Points, in no order, along strands that fork and pass close to each other.
Two points are linked if the straight distance between their rows is under 63.7. Some points are linked to none.
Deled: [ 26   3   6   2 -22   4 -25   6   4  -4 -20  -9  34  11 -32  -7  13 -24
  12   9]
Gukiz: [ 29 -50 -11  -2  12 -15  22   6   6 -16   0  14   0  30  -5   6 -14  28
  -6  12]
rak: [-30 -20  13  12  18  -4  12  16 -19  -2  15  16  12 -18  32 -38 -13  11
  -8  15]
Nes: [ -3  17 -16   6  -3  28 -17   9  -8  -7  30 -23  18  12   4  19  12 -50
   0   6]
bur: [-15   1  -8  14 -12 -35   6 -10   2  -2   4  11   5 -11  40 -16   8  24
 -27   2]
balub: [  3   0  13  15  19   5  -4  -4  22  24  13   8  22   5  13   2  -7 -14
  24 -10]
bavuf: [ 12  11  14 -15   5   3  16  -8 -20   3 -30 -14  -3  -4   7   5 -15  -7
  10 -12]
Zilav: [-10  11  -9   4   3   0  -9   8  19  17  12   0 -26  22  24 -13   2 -32
 -29 -14]
roli: [  5   0  10  15 -21  -8 -18   3   7  -7  -1   4 -13 -22 -20  -5  24 -18
 -14   2]
moli: [ -8  -1   4  -5  19  18   1   0  -5 -21   7 -24 -11  -6  -8 -19  17   9
 -26  22]
Pefi: [  3 -21  14   2 -18 -11  19  36 -29  -5  13  27  18 -12  -5 -19 -16  25
  -9  -1]
bozab: [ -5   9  34  -2  -8   3 -13  27   5  -5  32   9 -23   7   9 -13  20  -4
 -23  32]
vaz: [  7   2  32  10 -13  11   2  33  11  -8  19 -23 -15   7   4  -5   8 -32
 -22  22]
Sarup: [  3  28  -1  16 -12  11  -5   0   6  19  -5 -26  -8  42 -36  17  -3 -11
   9   0]
radok: [ -4  12  20 -16 -19   0  10   5   8  -7  34  -2  -5  14  25 -12  12  46
 -19  13]
Razar: [  4  10 -17  14   2  -7 -22  12   6   0   4 -21 -20  23  14  24  32 -43
  11  13]
Zod: [-26  22 -28   3  10   9  -3  12  11  22  -2   9   9  -8  21  -2 -21  -1
  37  -3]
Tadu: [  5 -35  -7 -16  14  -1  21   9 -12   4  -9  25 -16  16 -22   6 -26   6
  -3 -24]
Rer: [ -1  18   2  -8   8 -17 -24 -38   6   8   1  -8 -13 -10 -10  10 -25  13
  22   1]
Feras: [ -9  15 -25  -2  19  -9  19 -15  13  24  -9 -23   9  15  16 -18  10 -11
 -23   7]
ral: [ 18   0  19  -4  -7  17  10  40  18  -2  -2  -3  -4 -32  -9 -10 -20   7
 -13 -27]
fefe: [  0  -8   9 -21   7   7 -14 -25 -18   0  -9 -23  14  26  14   1 -13  -8
  18  20]
Vafet: [-32  -6 -23 -17  -9  20   2   8 -15  21  -9 -17 -17  -1  16 -20  19  10
 -13   6]
zemiv: [-23 -10  -3  17 -14  19  11  16  15 -16 -13  -2  -8  10   4 -13  -3  32
 -19  -6]
Kugon: [ 27 -14  14  -1   3   5  10  33 -16   7  11  13   5 -27 -10 -27 -14  18
  -8 -22]
sokeg: [ 14  26 -16   4  -2   1 -10 -26 -48  -7 -13 -16  14  -1 -16   5  11 -17
   8  21]
belar: [ -9 -24  -8   1  -8  -3  16  33  18   6   0   8   3  20   4 -16 -14   6
 -11   2]
rof: [-24 -15  -7  14  11 -27  30   3  -5  -1  13  20  -8  -3  22 -32  -3  31
 -10  12]
loz: [ 34 -29  11 -11   0 -31  12   4  11   1 -20   1   0  15 -16  -3 -13  26
 -20  10]
Lelu: [  1 -16  -1 -10 -20 -23   5 -21 -20   6   1  19  12 -25 -18   6 -17   6
  12 -18]
Ferun: [  4  -2   1 -40  -5   8 -35   7  -2  -2  -4   5 -10   9 -17  16  -5 -17
  -5   5]
nif: [ -3  18  13  -4  -1 -10 -10  -4  38  16  21 -21  -5  19  -4 -13 -23 -17
  -1  -8]
bavif: [-16 -22  -7  -5  -5   5 -10 -18 -23 -18 -31  -5  -4 -10 -16 -14   2  25
  -7   7]
vati: [-13 -12  16  -6  -7 -26   3 -17  33  -5   6  10  -4 -32   0  10 -18  18
   1 -13]
kileb: [-17   2 -18 -12 -16   3 -12  -2  15  -4 -17  -4   2  -9  -3  -3 -27   5
   0  -9]
vun: [  1   7  -9 -17   3  -2  -6 -31   0  -5  -3  -2   1 -48 -15   1   9   3
  -6   1]
Kozan: [ -5  12 -18  19  -4   8 -17 -12 -13   4 -17  10   4  20  15   6  10 -20
  10 -25]
Roz: [ -3  42 -12   1   6  10  -6 -25 -15 -15   0  -3  -4 -29 -20  25   3  -4
   5  -9]
zil: [ 12  45  -6  15   0  18   9  -9  12  26  -2 -19   4   8 -26  31  14  -7
  13 -15]
nog: [  3 -24 -15   0  -3 -16  43  11  -5  -3  -1  22  29  -1  -2  16 -32  -6
  23  17]
naka: [  1 -26   4 -11  -7  15   8   2 -18  -5 -27 -16 -12  -1  -7  -5   3  10
  -7 -22]
kagam: [-20  -7  -5  27 -24  30  14  14   2  -7   5  11   8 -17  10 -14  30  30
 -10  -6]
ziler: [  0   7  29 -19  15   7  27  13   2   3 -25 -16 -16 -10   3  -2 -31 -11
  -9  -6]
Tope: [ 23 -25   3 -20  10  -1  15   0  10   6   4   8  -2  19 -21  23 -48  -5
  22 -23]
finup: [-17  33 -20  23   5  17 -13  -7   0  16  -7   2  -9 -12  10  12  -7  -4
  32 -25]
Kizub: [-16 -16   3 -10  20  13 -14 -18   8   3   6 -12   9 -19 -11 -33   0   5
  28  13]
Per: [ 17  44 -25  29  18  12   8  -6   3  20  -9 -22  -1 -15   3  12  11  -5
  18 -12]
Favi: [ 13  23   1   3  18  -7   8  12   2   7 -18  32   2  -8  -2  21 -18 -11
  30 -28]
dokov: [-23 -33  17  13 -18   0 -14  10  -1 -24  -5  25 -16   6   0  -6  -6  13
  13 -18]
liv: [-14  10 -13 -12  21  -2   3 -35   1   0   7  -5 -11   2  19   1  19  -4
 -24  -1]
tega: [-24  -5 -15 -31  -6   3  -6  16 -15  13  -8  13 -23  -7  27   4  18  12
 -22  10]
zipi: [ 24 -21 -11  -4  14  -8  24  10  -5  -6   5  28  14  15   9  29 -41 -15
  14  -6]
san: [  7 -12  -4  18 -24  -9 -21   0   5  10  -8   1  10  -6 -27 -24  14 -18
   5 -11]
kalo: [  7 -23   7 -17   5 -23   9 -34  37  -4   7  -6  14   0  -8   4 -14  13
   6   2]
ponir: [ 10  17 -14  17  -3 -13   2   9  15  11  -9  18  12  -4  -4 -17 -12  -4
 -32 -11]
Tenu: [ -1 -14  -6   1 -15   8 -32   1  -9   7   7  18  19  26  12  -5  -4 -16
  -1 -28]
Zusu: [ -6  -2  -7   7  -2   9 -31  19  18 -14  -8   5 -24  21  -3   9  22 -33
  -6  24]
fug: [ 33 -12  13   1   8 -17  10  -7 -19  -6 -21  10  16   1   7 -10  21  -1
 -21  10]
Ruvi: [-15 -15  19   4  11 -10  22  11  28 -11  -3  30 -19 -12  -2   7  10  31
   5  14]
sizu: [  3  -4 -10  -5  -4   2  -8  19   9  29  24  18  22   4   6   1 -13  -7
  10 -29]
valo: [ -3 -19  22   3  24   4   7   0  27  23  16  -4  11  -8 -15 -26  -7   0
  27 -11]
zutar: [-23  -8 -22   6  17  -7  19 -21   5   4  -1  21   3   3 -18  24 -31  10
  47  16]
dida: [  2   8 -19  -4   6   9 -25  19  26  -3 -28  18  -6  18  16  15  12 -15
  -3   6]
lom: [ 30  -5   5   5   1   9  -5   7 -30   6  -7  -8  14 -19   2  11  49 -27
   8   0]
Rabip: [ -1  30 -23  -6  19   6  17 -12  -2  12 -25 -24  -4  22 -10  -6  11 -21
  -6  15]
galu: [ -1  -9   3   1   9  16 -18 -16 -11 -42 -20   0 -13  -5 -22  -1  20   4
 -18  20]
kemu: [-15  -9  -7   8  30  11   4  -2  -6   0 -11   1   9  -9  31 -22  -4   4
  12 -23]
Deges: [-13   0  -2   7   1  19 -22 -19 -10 -42 -12 -16   0  18   9  14  16 -16
  -6  15]
dib: [ -6  18  20  -4 -18 -27  -6   8   5   2  46   8 -20  10  -7 -20  28   9
 -23  41]
kog: [-18   5   1  17   1  18 -21   4 -17 -11  -5 -15  -5  -8  28 -19 -17 -14
   9  -8]
zege: [  0 -12   7 -15  21  19  -7 -22   6   4  20 -12  -2 -35   1  -8  24   0
  11   7]
fegi: [ 21   3  -3   1  16  -2 -12  -8 -38   2 -26 -15  18 -16  16  -3  18 -22
  15  12]
difib: [  5 -22   6 -14  -1  -2  19  11 -12  -6   5  30  18   0  23  -2  28  42
 -15  10]
nizuk: [ -1   3  -5  -6 -15 -11  13   1  -6   8  26  14   3 -15  29  -9  27  37
 -22  -5]
Pifip: [ 33 -14  11   6   6   0   6  13 -14  -7  14 -39   1 -17 -11   9  38 -33
   3   3]
ren: [  6   8   3  -6 -20  -4 -10   7   5   0  24 -10 -46 -25 -14   6  19   2
 -28  -9]
Niz: [  8  51 -12   9  13   0 -19 -31 -16   3   9   6 -12   2 -12  43   2  10
   7   4]
daz: [ -9 -14  17  15 -16   2 -30  -1  12 -20   9  11 -24  -7 -17 -18  10  20
  -9   3]
raro: [  1  19   3  14 -12  20 -21   9   3  -1  -7 -31  15   5  17   0 -16 -11
  27  -3]
Kez: [  3  -6  -4  -2  21   9  24  17   2  21 -19  26 -18  18  -5   7 -12  -5
  15 -28]
nug: [ 13  15   0 -13 -22   0  -9 -15 -15  -3  -7 -22  17   4 -23   6   8 -28
 -11  12]
Pamim: [ -9 -17  -3  13 -16  11  17  29 -15 -19  -7  14  21 -17  26 -11  19  46
  -5   4]
Bipov: [ 14  16   5   1  -8   7   2  18 -10   5 -32 -20  21   1  -7  10 -31   8
  30  -3]
Nuz: [ 15 -14  18 -15  14 -20   6  -4  -1 -12 -23  10  -6   0  -8 -19   0  21
 -22  23]
Goz: [ 36 -11  -1   7 -11 -11   5  32   1   6 -13   7  43  -1  -7   0 -18  -4
  -1  -8]
vedaf: [ 11  10 -10  13  17   0  -1  -4 -12  -6  31 -29   5 -13  -7   2  23 -37
  -3   2]
dup: [-10 -15   8   6  -7 -20  18 -29  -5  -1   7   5   7  -6 -11  24 -28   9
  42 -10]
Roluv: [ 16   5   3  13   3  -1   2 -40 -15 -18 -11 -22   6  22 -10 -12   3  -4
 -27 -12]
Safo: [ -5  26  15   4  11 -10   0   7  40   5  21  -4  -4   3  19 -10  -2 -29
 -28   3]
vupig: [-10 -22   9  -9  -7 -17  30  12  -5 -13  14  25  21 -20   7   9 -29   4
  -7   9]
zin: [ 10  25   6   6  -2 -14  18  16  -2   6  -9  27  13 -14 -10  45 -38   4
  39  -4]
kudi: [ -5  40  -2   8   4  -9 -33 -33  -7  11  17   5 -26   7  -4  34 -32  15
   7  -1]
puz: [  0 -14  20 -21  -2 -11  12  23   7  14 -10  -8   2   2  18  -8 -26   1
 -13   6]
norig: [ -9  18   1  -8  10   4  15  -4   6   7 -28   9  -3  34 -17   0  -3 -18
   3  14]
Satef: [ 32  -9  -7   3  10   7   2  23 -15   4 -14   1  30 -13  -6 -33 -15   2
  -1 -19]
pagud: [-26   6   3 -10   0   4 -11 -23  10 -24   9   2 -18   9  13  19  18 -11
 -27   9]
kude: [-11   5  26   7  -9  -3  24  22  28  -6   8   6 -11  -6  19  -9  25  44
   2  20]
lile: [ 11 -18  -5   0  -5 -20  13 -15 -23 -11 -27  15  31  -5   2  -1 -14   5
   0  -2]
rez: [ 14 -15  26   3  -8  -5   8  17  36  -5   7  11  -9 -24 -11   9 -22   9
   1 -32]
nunaf: [-16  17 -37   1   6  10  -5  -7 -12   5  15 -19  -3  17   6  28  30 -40
  13  15]
reles: [ -4   2  -2   3 -24 -23   4   0  -1  -2  41 -10 -35   1 -15  -4  52  15
 -20  31]
Bifu: [ 11  16  11  -2  -9 -11 -20 -21  12  17  22 -32  -1  32  14   8  -1 -29
   7  -4]
Kubig: [  4  -8   3 -16  15   4 -17 -57  15 -16  -6 -15   8  -5 -19   7 -12  20
   6  -2]
gigo: [ -8   2   2 -14 -26   2  -7  13  -7 -16  35  -6 -53  -7  -1   7  38  12
 -18  11]
komi: [  8  28   7   7 -15  13 -26 -15   0  27  29 -25   2  38  -9  33  -2  -9
  12  -5]
timep: [-35   8 -21   0   4   4   4   0   1  14 -12  23   6   7 -24   7 -16   4
  35  -4]
rurak: [-17 -16 -10 -14  -8  28  -6  -2   0  -2  15 -12 -18  10  -5 -23  30  18
 -18  17]
luz: [ -1 -26 -10   8  12   0  13  -9 -20 -13 -18  17  21   8  31  -6  -9  12
   7 -18]

A fork is a point with three links, a tip a point with one. Leave the first point through the second and follow the links. Name the first fork or tip that comes.
vun; zege: finup
nizuk; difib: bavuf
Pefi; vupig: zin
Niz; kudi: Kugon
dida; Zusu: roli
Deled; nug: dida

Follow the links from the first point to the second, and from the first to the third. Name the last point that the two ways share.
rurak; Roz; difib: bavuf
finup; galu; rof: bavuf
fug; tega; Feras: galu
zil; ral; Nuz: finup
Feras; tega; finup: galu

Name the points in between on the shortest way along the links from the first point to the second, in order.
rez; balub: vati > kalo > Kubig > Rer > kudi > Niz > Roz > vun > zege > Kizub > valo
kog; rurak: raro > Bipov > bavuf > naka > bavif > galu > moli
Kubig; Kez: kalo > vati > rez > ral > Kugon > Pefi > vupig > nog > zipi > Tope > Tadu
Per; nizuk: finup > Zod > timep > zutar > dup > Lelu > lile > luz > kemu > kog > raro > Bipov > bavuf > ziler > puz > belar > zemiv > kagam > Pamim > difib
sokeg; Zusu: fegi > lom > Pifip > vedaf > Nes > nunaf > Razar
